Points, in no order, along strands that fork and pass close to each other.
In the rows, 128 means zero.
Points whose rows are less than 146 apart are linked; no others are. Some points are linked to none.
mol: 159 118 156 104 124 123 138 165 140 117 112 127 155 78 150 112 138 160
 80 138 129 147 93 117 142 145 122 136 135 132 154 117 132 112 114 102
 91 96 122 149 130 122 132 135 121 152 171 108 127 141 110
nufa: 125 128 157 153 121 88 101 162 145 155 156 106 171 112 116 162 169 138
 117 121 76 112 149 138 138 123 124 90 134 100 127 126 177 167 152 178
 156 112 97 152 161 120 127 130 158 136 106 137 135 104 140
Teb: 113 102 138 125 136 127 135 145 117 177 161 131 142 124 136 116 125 160
 116 134 131 114 116 111 128 146 136 132 79 134 115 118 113 120 131 133
 99 116 130 132 142 153 126 131 121 116 147 95 155 95 81
Viz: 168 108 108 121 131 138 98 154 115 156 151 117 139 181 116 134 125 118
 116 107 157 110 137 119 122 191 116 115 80 71 116 105 124 137 146 142
 109 135 117 130 109 139 113 120 117 107 127 94 158 126 86
kemur: 121 133 147 113 111 105 141 148 144 110 117 123 159 158 89 139 149 147
 134 103 127 109 129 128 86 141 124 122 127 117 144 117 127 126 128 122
 98 101 110 138 168 141 142 142 130 117 118 112 159 109 111
Lusal: 115 112 140 142 130 165 138 120 135 125 130 134 96 74 131 111 116 148
 134 152 135 138 90 101 130 103 116 129 125 133 149 108 78 120 124 82
 129 120 160 108 128 141 107 177 111 164 177 137 101 128 111
volos: 89 94 149 146 120 144 126 110 154 122 123 107 166 126 129 176 144 129
 139 107 115 155 143 154 162 96 109 141 137 147 114 127 102 142 107 153
 157 165 131 129 131 130 175 140 137 102 95 142 128 144 156
zete: 106 135 143 172 123 111 124 130 123 85 92 127 94 157 118 101 146 125 112
 160 132 104 132 114 101 151 151 99 155 151 122 136 124 123 163 79 115
 138 150 115 125 140 120 131 87 108 121 126 75 117 155
gumu: 136 136 98 130 141 158 128 101 124 96 155 160 94 95 146 76 94 105 103
 138 138 121 115 124 134 112 129 136 101 136 147 126 114 112 117 130 137
 111 130 110 135 106 114 108 145 198 131 129 105 108 132
Gobas: 95 124 137 161 108 105 120 117 148 192 108 104 146 136 137 145 133 135
 156 139 89 126 133 114 145 122 100 129 143 104 117 132 137 167 137 140
 141 128 118 133 150 146 148 175 161 121 146 131 139 96 106
Vefe: 96 169 160 155 108 126 126 104 136 101 137 155 154 119 151 107 126 88
 134 111 129 136 130 116 110 141 136 131 141 107 134 111 147 121 148 128
 120 53 115 112 152 79 132 120 108 142 150 151 134 98 113
Guda: 147 111 145 146 94 133 154 132 159 127 102 144 137 95 151 120 168 133
 124 144 96 161 128 136 126 139 129 122 152 131 148 126 116 101 98 150
 132 75 135 111 102 132 154 119 127 177 128 133 121 95 161
berid: 106 132 138 140 127 137 123 78 121 91 133 165 96 109 144 90 107 98 125
 120 135 128 119 140 117 113 107 123 121 118 152 117 93 109 123 107 121
 93 149 97 134 124 137 91 111 175 92 122 89 128 152
Dutub: 155 92 126 140 121 114 121 154 131 166 122 93 129 149 111 165 164 140
 129 118 117 95 134 130 114 165 141 159 109 129 118 130 148 145 130 151
 135 149 117 154 110 158 114 147 142 122 93 136 164 102 135
mamu: 131 115 118 155 142 143 126 127 86 151 145 136 101 132 125 115 110 119
 103 133 121 101 146 130 118 131 139 143 109 145 107 147 122 145 138 128
 126 153 141 137 108 128 117 116 135 123 123 155 124 122 142
semu: 100 158 125 113 143 134 134 118 90 127 179 154 117 107 100 106 86 139
 122 119 144 103 142 115 93 106 165 115 117 128 105 124 151 116 161 121
 123 127 143 132 176 84 106 83 147 133 117 125 105 145 142
ranuv: 128 150 115 118 118 130 156 98 93 117 80 138 136 142 160 158 122 76 152
 131 127 154 149 136 145 111 114 124 162 142 103 148 106 129 113 138 115
 155 131 101 93 112 151 111 116 89 133 140 113 145 162
Tagef: 125 122 146 150 122 129 122 128 175 132 109 159 77 128 117 112 146 132
 199 166 98 138 123 122 105 130 105 116 137 145 152 140 97 123 104 140
 141 102 144 99 132 135 121 131 105 198 125 135 91 116 143
Nur: 100 135 86 124 125 146 140 85 114 132 116 136 85 140 131 118 106 116 192
 157 131 140 137 136 139 118 136 148 147 118 125 142 99 149 110 118 145
 129 149 95 139 135 128 152 138 130 139 126 115 146 101
teg: 129 154 140 150 93 118 149 112 176 108 148 154 149 129 148 102 134 94
 170 135 109 151 131 133 120 126 125 149 145 100 132 136 126 142 116 138
 144 68 122 121 170 92 153 134 126 174 109 135 135 88 111
baruf: 171 116 76 113 147 153 105 99 86 106 114 113 104 182 128 143 123 125 123
 156 133 120 139 158 151 153 143 168 125 118 136 149 146 166 117 137 142
 164 107 136 105 151 106 124 137 114 97 151 148 150 141
gisa: 157 116 110 128 136 105 114 135 112 89 60 117 110 150 127 121 146 132
 134 163 129 114 110 158 133 182 124 120 142 125 138 131 129 156 142 128
 118 107 105 118 149 146 112 118 107 122 136 137 134 124 146
vitet: 101 149 115 111 127 133 124 112 171 124 149 140 155 162 148 129 117 86
 173 129 128 158 137 116 141 117 135 143 137 116 124 151 119 128 128 124
 118 106 125 126 140 122 145 143 141 121 152 108 156 131 63
Dad: 89 146 126 135 110 117 147 77 116 136 116 162 100 114 157 126 88 93 165
 135 134 131 123 126 97 112 122 116 141 124 141 122 112 108 124 110 120
 85 168 132 154 95 133 91 115 123 104 94 99 130 143
Bogig: 147 130 126 132 134 112 100 126 87 130 97 135 146 172 132 112 130 157 86
 117 149 125 124 188 169 138 98 116 101 121 144 111 200 149 159 126 145
 156 108 155 130 141 148 104 134 79 93 161 150 118 117
sono: 155 101 135 171 114 119 123 109 143 142 108 126 127 97 167 142 170 152
 104 187 92 133 115 174 170 137 149 161 142 142 130 114 152 149 90 151
 154 141 98 121 107 127 157 138 153 159 124 141 131 105 165
doli: 133 120 106 94 152 99 109 155 92 154 116 111 126 112 124 136 96 179 89
 108 164 121 132 136 141 139 131 122 108 125 132 115 173 132 150 114 107
 159 127 161 146 130 121 108 165 99 121 97 130 153 121
lezab: 159 103 149 149 96 147 136 129 143 108 105 133 140 167 112 123 181 144
 144 127 137 128 142 140 106 132 120 147 114 145 131 128 85 123 103 146
 127 135 93 123 127 170 155 128 124 117 89 138 143 119 153
boz: 168 112 110 107 107 142 122 121 131 131 103 104 131 117 150 150 178 116
 145 146 121 135 107 141 151 102 139 151 155 157 141 162 123 123 100 179
 171 148 111 133 101 113 138 125 149 143 74 130 108 129 181
silik: 97 128 157 147 154 135 93 142 153 128 151 134 158 116 117 93 129 141 88
 118 136 93 113 91 121 129 156 102 126 117 128 103 145 108 164 122 105
 86 122 125 147 113 105 128 110 149 154 124 110 116 117
Toda: 155 104 87 131 121 157 139 119 126 95 120 107 129 138 126 174 165 107
 141 128 118 142 147 141 144 128 151 178 113 143 132 140 142 112 92 176
 162 146 90 137 101 150 134 123 127 124 59 163 116 108 180
Zilad: 116 121 136 87 146 123 121 154 154 123 122 129 163 94 120 117 106 166
 105 110 142 155 100 94 134 144 123 125 118 141 145 109 141 86 124 112
 88 119 130 135 168 149 122 124 108 142 169 78 130 148 100
sifeg: 123 154 146 139 72 134 172 87 149 130 134 170 129 110 152 117 118 129
 169 134 116 172 118 122 123 106 121 173 144 110 119 106 100 131 118 91
 140 84 168 116 136 98 153 142 118 164 129 126 117 98 98
nezom: 113 112 113 138 149 117 114 161 177 150 165 134 113 94 121 109 121 147
 114 139 99 120 132 138 134 127 126 118 115 109 131 117 147 144 114 125
 168 121 127 153 135 114 133 139 145 178 149 119 138 98 108
fitus: 149 130 161 115 144 106 108 161 109 134 158 137 137 106 138 97 97 131 79
 95 158 148 141 107 128 126 98 96 112 120 130 123 113 113 131 98 97 129
 131 127 111 145 114 113 95 98 164 111 133 172 98
Mukem: 122 146 144 146 127 114 112 126 113 151 133 117 133 176 109 86 106 116
 108 126 157 96 148 126 102 134 126 81 149 117 120 145 147 129 143 135
 115 136 109 161 137 122 130 101 139 93 114 97 125 144 143
bomo: 101 150 131 106 132 143 127 105 149 120 164 141 106 127 127 120 100 91
 152 80 166 108 125 109 98 95 143 154 120 116 132 127 105 121 127 103
 126 121 156 115 138 97 107 141 143 144 106 118 137 144 109
gupo: 96 123 87 132 143 142 146 104 94 120 118 121 90 153 111 122 98 110 155
 131 152 116 136 145 136 115 143 121 165 132 125 152 125 146 131 105 113
 156 163 110 141 128 107 152 133 99 123 115 114 166 136
suza: 93 114 146 170 111 146 110 78 149 155 102 106 128 125 135 118 116 119
 117 147 108 107 125 125 123 97 125 126 152 130 137 121 104 135 118 146
 136 123 116 141 124 130 173 132 147 135 110 121 105 118 173
lus: 119 117 150 153 117 139 110 108 133 144 106 91 95 119 128 131 135 101
 145 124 120 111 138 115 100 120 123 112 144 125 134 144 124 125 125 157
 153 141 94 155 118 124 142 111 126 125 100 152 84 134 199
vez: 129 115 121 108 137 126 161 136 118 132 128 126 151 84 153 143 137 136
 94 118 106 125 102 147 169 129 144 152 118 139 87 107 117 129 140 109
 129 134 164 106 127 114 145 133 133 129 140 149 127 121 121
pepa: 141 126 127 108 106 115 149 145 165 133 83 123 150 94 155 140 154 149
 115 149 101 172 104 128 147 122 123 141 160 138 156 123 123 104 101 130
 117 100 141 122 100 135 144 137 138 165 156 96 136 125 119
segi: 125 152 110 123 108 130 149 107 74 111 91 121 146 156 132 159 110 76 114
 118 136 120 131 137 130 105 123 114 151 145 124 157 153 130 129 146 125
 150 106 155 112 98 143 116 117 83 113 148 113 123 174
Dadiv: 143 131 116 142 126 134 111 112 111 78 78 134 78 118 143 109 141 112 151
 151 110 127 123 145 128 182 127 130 142 136 135 126 126 130 124 141 140
 92 116 90 133 138 113 120 91 158 131 153 80 130 160
duge: 122 122 114 108 120 127 170 142 117 108 123 164 116 119 126 133 125 132
 146 130 121 136 110 120 102 136 132 129 126 175 128 135 106 97 126 117
 113 97 175 111 148 127 114 122 99 128 131 100 134 109 109
Koseg: 132 138 69 76 141 150 172 124 103 124 151 117 108 133 124 150 101 142
 140 141 172 133 119 128 148 113 140 125 99 157 128 143 99 101 122 120
 101 183 163 104 113 161 100 145 162 120 146 91 154 157 103
pateg: 148 131 163 161 138 108 106 160 162 165 117 108 127 136 132 97 133 106
 145 144 138 118 111 116 127 156 114 93 132 96 121 124 81 153 148 108
 116 112 123 117 130 152 101 139 83 132 176 137 121 144 104
Vutas: 101 145 147 132 150 122 100 144 141 102 123 152 160 110 124 112 106 126
 109 113 153 128 118 83 112 154 143 99 131 134 141 100 155 81 140 105 94
 95 115 123 178 124 93 111 78 134 177 94 120 131 106
neb: 113 147 107 99 155 96 160 155 120 108 137 148 118 82 122 140 61 147 113
 129 135 153 148 115 124 104 103 80 133 148 124 124 132 122 133 101 102
 158 172 126 162 103 122 119 134 126 166 122 123 160 148
Surag: 177 100 131 116 136 172 154 135 90 95 134 152 123 118 131 129 164 122
 100 115 132 118 104 134 128 125 135 155 99 146 117 121 103 107 100 108
 122 132 117 120 101 137 116 142 109 112 126 158 126 88 126
luf: 159 119 68 86 145 145 116 105 99 132 127 110 119 144 140 145 136 118 116
 170 115 131 111 161 166 107 146 142 125 140 143 164 130 136 99 160 166
 175 115 150 95 119 123 112 145 140 90 113 123 149 151
Vamut: 92 151 114 61 143 106 182 130 127 128 163 132 147 107 99 146 77 155 140
 101 144 142 129 114 138 110 131 110 127 135 107 115 136 106 121 112 103
 157 169 105 166 109 129 112 139 107 153 101 147 171 115
kol: 121 111 130 152 117 160 139 87 140 174 102 124 84 121 141 129 152 150
 171 152 95 127 115 112 136 111 143 167 143 151 98 122 106 117 115 158
 168 139 130 103 105 142 141 143 135 164 119 161 102 116 145
ladu: 114 160 148 122 125 118 132 120 139 140 173 134 120 126 101 83 109 145
 151 135 130 96 136 128 100 128 157 126 126 92 120 123 132 154 146 123
 131 101 128 132 193 84 129 109 158 150 121 120 124 142 117
kobeb: 137 132 133 151 127 143 110 109 132 102 120 121 80 109 144 100 141 108
 160 132 109 141 153 144 133 163 123 148 126 99 121 126 120 152 110 142
 166 114 84 103 136 135 143 119 107 160 138 181 112 136 140
sapa: 134 120 149 120 164 138 94 168 90 110 158 119 144 95 128 102 123 148 79
 111 162 129 117 120 138 141 120 79 110 93 125 96 123 121 165 91 110 119
 126 127 163 150 87 134 99 105 152 113 115 166 99
gesom: 141 127 187 142 108 123 131 144 111 133 167 144 95 142 115 117 135 121
 160 109 155 121 149 107 65 133 128 121 125 120 124 140 96 131 115 92
 104 109 137 116 118 131 101 138 88 87 138 142 154 140 111
Gito: 127 120 128 149 111 105 131 151 138 134 143 100 185 110 128 178 166 126
 107 105 102 117 154 125 138 140 157 143 133 105 130 118 206 135 128 174
 135 100 86 148 148 129 126 148 163 127 101 151 147 86 145
taf: 93 123 116 102 150 136 112 114 154 114 139 138 178 178 126 144 121 116
 120 108 119 153 134 132 160 114 119 123 118 135 121 152 126 108 130 148
 107 128 113 135 129 144 171 120 137 108 116 95 143 120 96
zazi: 102 127 111 144 144 126 122 113 101 81 109 125 105 137 117 100 112 124
 95 137 140 115 132 149 143 128 138 96 163 132 116 140 131 141 172 85
 128 141 167 111 150 117 116 127 116 107 117 127 88 160 158
Viba: 168 107 167 127 125 148 135 153 132 137 139 136 118 74 139 106 145 136
 109 148 124 149 97 98 117 122 110 125 126 140 149 125 84 101 90 110 104
 100 136 128 91 146 109 134 89 144 164 127 126 137 114
folo: 140 136 187 142 91 107 147 142 142 120 151 132 84 95 100 126 138 145 181
 133 112 156 142 128 77 149 107 117 123 116 146 142 96 133 108 76 105
 102 157 122 131 134 130 131 77 133 144 145 124 175 113
gog: 172 106 151 109 138 136 139 160 86 117 156 142 107 91 138 119 126 139 92
 111 146 139 121 115 118 127 104 127 99 134 123 120 97 113 103 96 111
 148 128 130 99 145 104 128 112 101 164 133 138 129 117
mon: 83 122 159 165 110 122 121 94 175 168 112 128 114 105 128 119 121 128
 136 128 115 133 124 99 107 88 108 110 156 120 125 102 105 118 142 105
 150 100 147 134 108 126 157 128 133 143 131 147 101 107 149
Tanuk: 79 128 67 126 132 131 133 75 132 147 109 139 92 114 149 130 93 89 179
 164 124 130 117 124 120 124 138 125 127 120 137 114 110 117 126 131 148
 89 147 122 159 124 123 115 121 131 124 102 111 112 114
lugub: 151 139 126 84 133 107 104 155 116 162 136 107 150 148 106 148 115 147
 114 90 144 112 143 103 110 149 135 139 120 112 118 125 188 119 138 153
 120 163 100 179 128 111 117 109 166 101 115 86 138 139 123
Takob: 134 145 136 168 139 100 88 136 118 137 150 91 132 145 104 135 135 126
 111 153 93 91 141 143 125 154 123 100 116 100 139 133 172 184 156 167
 149 114 91 156 135 116 117 129 135 131 123 173 116 109 168
Zorob: 131 138 108 139 134 133 115 126 108 115 153 94 167 143 121 164 125 109
 86 100 118 107 145 129 143 145 161 176 113 118 132 110 187 135 131 160
 142 106 92 152 117 132 128 142 134 124 98 171 146 107 137
kila: 143 124 139 153 136 115 135 164 146 166 144 112 105 150 101 89 121 151
 157 164 141 101 113 146 112 163 125 95 115 120 121 145 78 167 151 123
 115 140 153 126 153 145 106 131 124 139 153 126 138 145 128
kor: 154 120 91 118 148 149 147 146 141 122 172 127 130 105 157 144 151 133
 98 148 112 125 99 161 172 123 174 172 84 128 111 115 134 107 96 114 140
 152 101 120 81 143 133 145 145 149 130 87 150 119 106
Fuva: 128 128 124 154 136 109 108 142 142 135 140 99 95 117 107 140 142 112
 159 134 94 118 166 152 111 166 129 125 123 74 123 129 141 179 119 152
 173 125 91 136 149 126 126 125 123 144 128 174 135 111 150
zopa: 116 117 137 110 115 116 151 130 126 165 136 101 109 137 121 140 134 145
 165 122 139 133 137 143 125 126 110 136 139 142 131 160 111 142 100 136
 141 168 144 138 101 147 148 136 157 105 122 97 165 153 118
bize: 132 139 124 93 135 174 177 111 114 99 172 128 114 117 123 127 105 126
 148 126 175 128 93 113 137 96 121 135 98 149 152 145 75 106 117 102 117
 154 165 85 123 142 90 170 136 152 147 97 141 146 88
fip: 122 150 140 160 137 130 84 139 128 114 127 108 98 117 118 115 116 95 108
 112 137 122 150 123 102 145 99 99 118 128 148 132 148 137 116 145 145
 127 95 156 75 118 131 106 134 143 139 152 121 120 167
vam: 137 146 128 112 114 132 145 119 87 123 147 136 136 156 111 105 113 102
 118 100 147 117 133 147 109 107 128 98 152 142 117 162 145 121 136 141
 137 139 121 162 139 86 150 91 133 90 98 128 111 151 157
nev: 183 124 82 106 117 150 146 119 92 101 89 149 102 183 126 119 156 142 145
 146 147 128 139 177 124 130 136 161 121 128 140 135 135 133 118 119 131
 164 110 131 115 159 136 127 144 88 102 149 146 129 125
dok: 133 104 132 112 141 110 140 163 100 106 110 130 133 93 120 163 149 177
 82 116 119 105 103 140 141 132 143 143 120 152 119 107 145 131 159 95
 109 131 161 127 129 107 115 147 131 117 135 160 122 103 141
kubo: 156 157 118 120 111 141 133 129 169 102 148 145 137 141 153 99 146 89
 162 145 130 152 136 129 131 115 139 161 138 113 141 150 110 136 86 133
 144 101 103 118 124 108 144 138 137 177 124 109 145 123 93
Zulab: 109 125 169 145 95 103 119 131 111 117 99 112 174 129 126 164 149 164 89
 107 117 133 147 151 122 119 106 115 149 127 128 108 148 143 147 127 121
 127 120 157 151 122 170 126 156 85 97 125 123 124 169
tor: 115 138 167 166 132 103 108 150 132 115 140 144 107 141 120 114 139 110
 123 125 139 105 151 95 74 133 137 86 132 145 121 130 113 111 153 88 111
 114 143 115 108 131 104 117 84 99 132 129 113 123 133
bur: 148 144 99 89 139 147 116 124 141 124 141 107 138 135 129 121 102 123
 114 117 148 110 119 110 125 148 161 167 118 124 118 134 153 116 118 140
 119 156 104 160 118 109 133 116 178 138 129 96 133 143 119
mig: 131 131 99 128 139 105 104 142 90 110 59 128 132 150 130 121 128 138 98
 138 136 126 121 153 144 159 94 108 122 135 150 126 190 134 151 138 127
 129 95 155 128 143 116 109 118 104 129 139 135 95 132
dafo: 175 113 96 82 145 160 106 157 114 134 174 149 152 168 120 116 116 155
 117 111 170 151 129 115 154 183 129 129 75 99 107 115 153 106 148 127
 103 170 118 139 137 142 112 121 126 94 144 80 148 135 67
zalim: 138 144 96 115 157 127 123 139 61 110 136 148 147 167 96 111 115 153 81
 119 129 112 135 167 150 130 131 114 107 126 113 117 195 140 183 126 149
 152 131 146 147 122 99 99 122 98 109 172 132 137 121
Tafa: 111 158 135 113 160 113 122 152 89 129 163 168 151 114 92 137 96 177 112
 126 130 119 160 88 130 97 154 106 112 150 97 112 181 124 173 135 103
 164 130 130 154 108 98 90 139 115 166 123 106 140 140
kupe: 104 115 119 108 154 129 116 133 162 85 124 149 169 139 123 122 130 109
 102 95 105 148 119 135 143 126 120 111 142 145 130 140 139 109 133 146
 131 98 130 125 142 114 149 114 106 146 130 119 137 118 111
Gek: 134 139 131 151 111 99 144 134 168 160 120 129 92 134 106 99 117 120 195
 178 102 127 118 137 106 139 109 98 144 122 133 144 92 163 132 129 151
 109 147 127 162 124 129 126 128 164 138 135 101 121 135
rog: 121 130 175 150 105 134 124 118 162 124 104 145 89 116 125 128 135 147
 166 146 99 185 131 112 115 123 94 118 147 135 139 143 96 121 119 94 118
 131 159 106 106 148 131 136 64 149 170 142 109 192 108
lakas: 81 134 184 163 111 108 124 121 186 157 132 113 150 130 114 123 142 134
 131 118 122 87 115 95 100 103 142 112 146 99 135 98 118 124 161 117 119
 75 140 115 146 120 133 149 129 151 125 130 128 107 133
Dazu: 126 144 158 144 124 132 138 114 133 102 90 159 117 141 147 136 126 101
 152 123 120 173 155 122 136 103 102 128 176 147 116 153 89 132 110 110
 118 153 147 85 100 125 143 125 87 126 144 144 115 178 138
ridas: 94 122 152 129 122 89 132 146 126 164 78 108 133 109 147 149 119 150 121
 117 120 134 118 105 134 118 108 123 159 148 112 125 122 125 162 110 113
 138 175 115 104 134 131 141 123 91 148 109 119 141 135
fika: 120 151 123 109 116 131 140 115 149 147 87 118 126 119 137 147 150 147
 163 153 122 150 110 107 128 95 112 148 162 170 165 144 91 104 96 146
 143 143 146 91 79 140 130 151 143 155 143 105 132 140 121
sode: 140 135 132 132 121 115 128 124 119 175 160 96 124 157 97 105 112 142
 137 144 129 77 130 152 112 137 151 111 139 100 119 145 135 169 140 149
 132 136 119 169 167 103 133 125 171 121 106 115 130 156 143
rasog: 130 107 134 125 139 164 146 122 122 105 172 157 159 128 147 141 155 103
 108 109 131 132 120 124 130 120 152 159 97 120 122 125 130 107 101 133
 103 98 108 125 108 115 138 141 108 129 133 152 155 61 106
zag: 116 169 96 148 153 129 133 130 61 94 141 158 107 163 87 115 98 130 87
 129 149 107 157 145 109 104 127 77 106 131 124 117 183 132 171 100 129
 161 136 135 122 118 90 110 120 91 128 170 107 132 146
bom: 176 120 84 78 136 141 126 155 127 107 130 159 126 188 123 109 120 136
 130 119 174 152 128 136 131 136 112 111 119 135 144 134 128 105 124 117
 106 164 135 136 112 153 102 124 128 93 144 83 168 156 78
rubi: 111 135 164 114 97 82 123 147 116 160 131 103 176 107 138 175 154 151
 121 101 97 137 140 126 140 103 111 114 151 113 124 132 177 146 137 151
 136 141 114 162 166 104 154 129 177 92 115 106 131 134 138
sukud: 120 131 99 71 155 108 157 128 99 128 136 141 154 138 103 142 98 158 102
 90 150 135 145 145 152 117 124 112 111 119 109 107 163 107 128 108 93
 167 133 130 147 132 141 104 148 77 129 115 139 148 118
Zolir: 156 117 137 143 135 125 90 153 156 174 128 100 139 143 145 125 138 87
 136 107 139 109 138 111 128 170 118 123 112 74 120 114 99 150 130 154
 120 117 101 123 104 143 107 135 117 138 156 122 146 114 101
Buba: 122 130 113 155 129 143 126 127 136 118 162 126 151 119 145 141 139 80
 128 104 109 133 159 132 140 120 146 166 122 110 114 136 147 148 119 152
 162 106 111 122 111 106 137 142 122 143 122 184 150 84 118
Diful: 172 96 139 146 137 99 70 140 105 156 104 87 136 165 122 164 142 148 108
 122 134 89 139 148 134 172 139 142 112 105 124 114 168 172 165 139 145
 147 107 152 117 150 99 120 129 107 73 164 149 124 148
Fad: 100 101 114 142 136 160 141 103 124 107 131 123 142 150 107 177 137 105
 139 99 122 133 158 137 133 98 134 160 112 144 111 137 112 128 106 146
 143 160 122 122 115 141 149 132 112 109 71 170 126 115 166
fepi: 115 142 122 139 153 124 132 126 148 127 129 158 90 105 135 109 73 114
 119 141 138 136 137 93 113 79 106 93 134 160 137 139 98 120 125 96 117
 156 162 115 105 115 119 121 125 143 162 127 103 147 149
ruvet: 124 114 127 133 112 148 134 108 141 172 130 79 112 144 109 153 137 132
 157 140 129 89 118 128 116 138 144 162 114 146 135 140 105 138 107 156
 143 161 123 140 98 159 140 147 168 135 93 110 151 130 132
dem: 157 102 127 120 131 164 117 124 120 112 126 150 132 154 128 143 185 156
 112 137 127 136 124 148 131 113 132 157 98 154 146 117 89 105 79 136
 125 153 98 111 83 168 139 143 130 129 111 133 145 108 123
Lato: 152 121 118 87 118 101 147 144 125 116 114 143 125 161 121 135 130 131
 147 116 141 172 138 144 127 123 100 117 152 154 142 154 117 113 105 118
 112 136 148 127 105 161 132 114 120 83 129 101 168 173 105
lamet: 109 136 132 119 117 150 135 99 157 152 81 111 123 132 147 163 181 155
 189 143 108 170 116 110 136 102 125 150 159 154 117 137 97 96 109 182
 163 157 120 87 96 146 139 147 130 151 111 140 118 149 141
pefo: 133 127 149 124 137 157 171 117 109 101 158 148 101 73 129 135 98 115
 147 135 159 144 90 96 115 89 105 108 106 151 142 128 73 95 123 82 108
 132 188 93 152 140 77 163 86 140 154 117 123 140 109
bazig: 143 108 89 125 139 158 126 114 172 153 156 152 109 101 152 89 122 119
 118 146 136 125 108 115 146 112 149 139 106 109 128 108 112 111 105 140
 160 103 127 125 106 119 113 121 145 195 142 127 143 95 102
baf: 149 161 86 100 132 143 111 110 122 91 106 100 148 151 132 125 114 100
 100 119 147 110 108 122 147 163 158 161 122 132 131 128 174 105 136 161
 117 113 75 148 107 129 136 117 148 124 118 129 127 122 133
moz: 130 109 148 122 140 95 96 161 101 152 89 102 129 97 158 149 123 169 99
 116 158 110 112 111 147 134 129 142 124 139 130 117 145 146 163 97 90
 140 136 130 120 131 107 151 140 104 141 121 125 127 118
Dizu: 102 97 139 155 126 122 111 128 162 110 90 129 152 128 137 137 158 115
 127 126 86 158 138 144 137 150 101 103 156 126 140 128 120 131 132 152
 134 90 125 113 126 148 145 126 94 141 137 140 128 100 147
Gib: 112 123 132 110 123 129 161 112 153 135 153 108 167 110 134 153 140 127
 113 108 106 124 104 162 172 103 140 153 128 150 93 112 110 133 132 131
 159 148 162 121 127 111 183 131 157 118 91 136 133 140 128
nodo: 119 162 133 150 103 110 122 133 118 113 104 116 161 121 148 121 141 90
 123 119 103 124 124 123 127 159 132 117 168 130 110 134 173 135 179 155
 143 80 123 123 142 93 125 124 131 116 136 151 118 113 141
luked: 130 129 106 126 123 152 121 112 154 149 161 95 130 134 133 169 110 102
 124 124 131 115 140 123 129 102 151 178 114 122 131 128 130 133 87 149
 143 165 108 167 89 125 152 148 179 140 101 115 144 124 128
Feb: 102 137 138 133 125 99 130 155 176 168 133 136 154 115 126 113 121 165
 141 143 99 145 121 105 150 126 110 124 143 126 121 123 154 145 142 123
 144 114 134 142 166 109 135 160 143 155 178 106 142 106 71

A fork is a point with three links, a tip a point with one. Leave the first point through the second and follow the links. Name the first fork or tip that comes.
Nur, gupo => Tafa
Lato, bom => Tagef
Gek, kila => ruvet
zag, zalim => nufa
folo, gesom => Gobas
nev, baruf => moz
moz, dok => nev
fip, lus => mol
nufa, Takob => zag

A fork is a point with three links. Follow the links from the first point to the second and name the forks in between, in order.
Viba, Dutub => gog Surag Zorob bur ruvet
Dizu, mon => pepa mol
vez, Zulab => moz doli bur Zorob nufa
Buba, lakas => Surag gog Viba mol
baruf, zopa => moz doli bur ruvet

Follow the links from the first point to the second, and from the first to the third. Name the last point that the two ways share.
pepa, Diful, Viz => ruvet
lugub, zalim, nodo => Zorob
lamet, rubi, fip => mol
fepi, mon, pefo => Viba
